The views of a scene show one set of named points, each view turned or mirrored, shifted and resized as a whole, with a little noise and some points left out.
In the rows, 128 means zero.

Scene 1
View 1
J_563: [164  99 143  98 129  85  82 166 109 134 148 109 228 116 130 149 166 123
 139 136  65 163 130 148 153]
J_628: [ 72 159 200  86 108 103  69  84 142 131  55  82 139 140 169 100 133 131
 133 143 136 202  79 100 140]
J_523: [134 143 150 102 122 103  91 158  99 160 129  99 231 143 128 138 169 117
 140 109  87 136 148 128 131]
J_46: [105 170 155  83 104 124 104 140 139 172  90 100 199 165 125 120 151 102
 140 128 127 151 126 107 127]
J_883: [111 175 145 107 116 116 104 163  87 186 117  97 247 164 116 134 170 106
 142  94  99 110 172 114 112]
J_990: [140 172 119  49 104 161 145 185 177 198 113 126 217 187  80 124 147  66
 142 152 149 134 128 114 134]
J_287: [143  95 181  88 125  78  62 117 135 104 111  97 166  99 162 130 143 134
 133 158  86 214  82 139 164]
J_359: [121 162 149  95 115 116 101 156 113 173 116 100 221 156 124 129 165 106
 139 110 106 137 148 117 127]
J_836: [153  93 174  86 126  82  67 122 136 110 118 102 175 101 157 134 147 132
 132 159  84 206  87 139 164]
J_327: [130 126 169 116 127  77  65 135  80 132 121  89 218 117 153 139 170 141
 136 106  68 157 140 134 135]
J_131: [ 93 179 167  86 108 125 101 128 134 166  83  92 190 162 132 114 147 109
 139 125 129 154 120 100 126]
J_52: [115 144 168 105 118  96  76 136 101 148 108  92 208 138 145 133 163 125
 136 114  91 154 134 123 135]
J_509: [126 142 154  86 114 111  95 144 129 154 110 105 202 142 129 128 153 114
 140 133 108 165 123 119 138]
J_272: [136 112 174  97 121  83  69 125 116 121 112  94 185 112 150 132 152 132
 133 140  88 187 103 132 152]
J_598: [118 169 144 112 120 109  97 163  81 180 127  94 252 159 118 141 176 115
 138  90  92 109 174 123 115]
J_726: [115 131 179 116 124  76  63 116  86 134 107  84 200 117 160 131 161 141
 134 114  79 167 125 125 135]
J_102: [ 85 161 186 113 117  89  70 105  96 145  83  77 193 137 159 121 156 139
 136 108 103 156 128 107 124]
J_686: [135 116 169  94 121  87  74 126 123 125 113  96 189 115 147 134 154 130
 136 142  89 185 101 130 155]
J_247: [ 90 182 168 117 114 103  83 136  84 171  97  84 224 152 140 129 164 123
 143  91  99 127 163 108 109]
View 2
J_272: [148 108 116 132 157 136 115  69 122 141 144 139 133  51  72 152 154 107
 123 147 131  91  97 178  91]
J_990: [117 106  93 108 144 146 183 143  78 128 136 137 182 178 143 229  79 150
  40 164 107 131 119 156  86]
J_247: [107 151 113 139 121 120 134 111 131 142 149 123 120 112 116 154 136 104
 105 162 158 121  84  94  86]
J_836: [160  87 113 134 176 145  88  58 117 136 139 140 131  28  43 150 153 109
 126 140 104  79 119 220  89]
J_598: [126 145 122 119 120 121 194  96 115 137 141 130 158 134 143 160 147 116
  97 170 195 122  41 104  89]
J_327: [145 130 129 128 138 125 140  59 131 144 144 136 139  69  92 133 169  98
 131 155 179  95  57 145  92]
J_131: [105 137  99 136 131 124 118 129 124 137 144 124 121 119 109 173 110 114
  90 157 124 118 121 118  87]
J_359: [121 131 114 123 131 131 164 106 114 138 142 131 149 129 127 174 132 121
  93 163 156 116  76 124  87]
J_686: [149 106 114 129 154 133 117  71 121 140 138 134 135  60  76 152 154 110
 119 148 131  93  98 180  93]
J_628: [103 132  93 155 147 127  51 118 143 139 149 121  83  60  61 153 116  99
 116 144  89 100 156 135  84]
J_523: [140 127 118 121 135 132 169  82 109 137 142 139 159 108 116 160 151 116
 105 160 171 113  55 139  92]
J_52: [131 133 116 126 139 128 135  87 126 141 146 128 135  86 101 154 149 107
 112 160 156 105  79 135  90]
J_287: [159 100 114 131 166 141 108  61 117 140 141 138 135  45  62 151 151 106
 127 144 123  83 101 193  92]
J_563: [166  99 124 108 160 143 170  49 104 137 136 149 173  78  94 161 163 120
 113 154 164  93  59 191  96]
J_726: [130 131 121 135 141 123 119  67 134 142 144 127 122  58  85 137 160  99
 133 152 165  95  73 139  90]
J_46: [112 129 104 128 137 129 138 123 113 137 141 129 135 127 113 182 112 118
  85 157 125 119 109 127  85]
J_102: [109 150 115 143 130 120 103  96 144 142 148 119 104  76  93 138 146  95
 124 157 152 107  91 108  82]
View 3
J_52: [115 147 141 118 154 148  96 140 142 132 149 121 156 120 140 124 139 122
 129  92 154 133 165 150 111]
J_598: [108 131 132 122 130 163  81 129 168 144 167 123 145 138 133  93 168 136
 164 112 170 127 175 147  88]
J_327: [113 151 146 116 168 153  96 145 130 131 142 126 157 110 145 127 139 131
 125  85 150 123 173 156 127]
J_726: [113 156 150 121 170 151  92 150 129 128 143 127 161 112 148 128 137 129
 126  79 152 128 175 162 135]
J_272: [119 150 143 108 174 142 104 144 116 132 126 126 161  98 140 138 122 121
 103  81 129 122 157 142 120]
J_359: [112 131 136 118 129 146  95 133 158 139 154 121 148 134 130 111 151 119
 140 106 155 137 155 134  86]
J_287: [127 156 144 101 190 140 115 144 100 128 118 127 170  85 140 152 107 116
  85  72 113 119 151 134 125]
J_509: [120 135 136 114 143 141 104 137 142 135 140 123 155 123 131 128 139 111
 116  99 137 139 147 129  95]
J_563: [118 130 125  95 175 167 100 120 120 148 139 129 153  90 130 119 139 138
 131 100 127  93 170 134  96]
J_836: [128 152 143  98 191 134 119 146  95 129 113 126 171  81 138 156 107 112
  81  68 107 119 146 130 128]
J_990: [123 107 114  98  97 133 115 116 173 150 144 116 140 144 105 107 153  96
 122 125 130 153 113  82  31]
J_247: [110 146 148 134 133 150  85 148 167 127 161 119 151 144 141 109 155 124
 150  98 177 150 170 160 113]
J_686: [121 144 139 109 169 144 106 140 119 130 128 124 161  98 137 140 124 121
 106  79 130 123 156 137 116]
J_883: [107 128 131 125 122 155  84 130 173 142 165 121 142 144 134  99 168 131
 157 114 171 140 166 142  85]
J_523: [112 140 139 116 152 154  93 137 142 136 146 124 154 118 136 120 146 128
 136  96 150 124 167 145 107]
J_628: [121 167 160 130 148 109 113 177 133 105 120 118 177 134 145 160 110  87
  81  67 141 184 132 140 135]
J_46: [119 135 137 122 120 129 104 141 160 131 143 116 155 141 129 124 141 101
 120 102 151 159 138 125  85]
View 4
J_686: [102 135 102 148  85 119  71 120 112  97 139 138 137 151 123 128  89 174
  87  99 140 143  75 119 158]
J_509: [114 149 126 130 109 130  99 119 106 122 142 139 134 148 125 131 105 144
  89 114 139 125 102 123 139]
J_726: [ 77 143  90 134 100 103  98 139 103 101 153 159 116 157 119 137  83 196
  92 111 155 145  63 114 138]
J_327: [ 61 141  73 131 106 101 103 132 122  98 149 158 123 160 109 143  84 187
  92 113 156 145  72 124 126]
J_272: [102 139 102 150  82 119  64 123 111  96 139 138 130 148 120 128  80 180
  89  99 138 147  73 118 164]
J_990: [147 163 180 111 138 163 123  91 120 148 134 119 162 134 131 122 139  68
  90 120 126  79 164 132 118]
J_523: [ 77 144  93 116 126 116 120 117 132 108 144 154 141 155 110 145 102 143
  90 118 154 123  99 131 107]
J_247: [ 82 166 114 105 135 105 150 148  94 132 171 169 108 157 112 142 104 173
  86 134 166 123  94 112 100]
J_46: [126 169 155 122 116 135 126 128  92 141 151 141 124 142 128 126 117 138
  83 116 144 110 117 113 133]
J_359: [ 94 157 125 112 128 124 128 123 119 126 149 150 136 150 117 137 111 136
  89 122 153 116 114 127 111]
J_287: [112 132 102 163  61 122  36 118 110  84 129 129 134 146 126 120  74 189
  85  89 132 162  59 118 190]
J_131: [129 170 160 119 112 131 123 138  79 141 159 147 116 143 127 125 111 151
  81 119 144 117 107 112 135]
J_102: [ 95 162 116 125 103 107 119 156  77 121 175 162 100 153 121 134  93 202
  83 120 160 138  72 103 135]
J_598: [ 64 157  97  99 155 110 155 127 132 125 157 164 134 163 106 150 111 135
  94 133 164 110 116 128  77]
J_52: [ 84 149 105 125 109 112 107 134 107 112 152 153 123 155 120 135  97 168
  90 113 154 131  86 116 132]
J_883: [ 74 161 110 100 152 115 159 130 121 134 161 160 127 157 107 147 115 134
  89 130 162 104 121 126  83]
J_563: [ 74 123  69 140 108 118  75 101 153  87 121 136 158 156 109 142  92 138
  95 103 138 132  89 138 133]
J_836: [118 130 104 173  53 124  28 117 109  84 130 127 141 145 132 121  80 184
  89  83 129 159  58 119 196]
View 5
J_883: [130 141 132 143 169 135  76 118 114 136 136 135 134 148 120 108 129 123
 117 137 143 123  97 117 135]
J_990: [109 129 141 115 114 142  71 171 137  93 116 131 136 169 147 143 111 126
 109 143 120 118 121 126 116]
J_598: [132 140 124 140 169 135  77 108 116 145 140 138 134 151 118 108 134 125
 113 140 146 126  95 116 142]
J_247: [141 132 144 154 179 135  93 126  93 154 137 127 124 142 124  98 136 123
 130 149 145 127  99 119 137]
J_272: [137 100 142 152 144 143 134 144  97 165 127 122 120 164 148 119 149 132
 130 188 143 141 148 121 145]
J_327: [145 112 124 154 168 136 120 107 102 177 141 129 130 159 126 106 158 131
 121 175 160 143 128 116 156]
J_628: [142 103 179 167 151 147 145 183  69 166 122 108 104 148 160 110 139 127
 159 192 134 134 148 132 130]
J_52: [140 116 139 151 159 137 112 128 101 162 134 127 127 155 136 111 145 129
 124 170 149 136 128 118 145]
J_523: [133 123 122 142 156 137  95 115 117 150 136 134 136 162 128 115 144 128
 115 158 146 135 120 115 146]
J_836: [135  81 132 153 128 145 159 145 104 177 127 121 122 176 156 129 163 136
 129 213 148 153 178 122 154]
J_686: [135 100 134 149 144 140 132 134 104 168 130 126 126 167 145 118 154 132
 126 190 148 144 150 119 150]
J_726: [144 111 138 159 169 138 129 119  91 177 139 125 123 157 135 104 154 126
 130 181 153 141 134 116 151]
J_131: [132 124 160 148 151 143 103 161  95 139 123 119 118 149 146 114 129 124
 136 161 129 126 121 128 127]
J_563: [128 102 104 137 140 136 114 108 127 160 136 139 139 178 130 126 157 135
 105 177 155 147 144 112 156]
J_102: [145 119 153 166 174 140 121 136  79 171 134 120 117 144 135  97 145 126
 141 171 144 134 121 122 140]
J_287: [136  84 135 152 136 145 154 142  99 177 127 122 123 176 155 127 162 136
 129 209 150 152 170 121 155]
J_46: [124 124 153 143 145 143  98 158 105 134 124 124 122 153 145 118 126 127
 129 159 132 122 121 125 127]
J_509: [129 113 138 143 144 140 113 143 106 144 127 129 128 164 142 123 139 131
 122 170 139 134 132 123 140]

Which points are out of place in each view (at most two, in the order of its rows)? Write - if all are in place.
view 1 | J_836
view 2 | J_247, J_287
view 3 | J_327, J_523
view 4 | -
view 5 | J_272
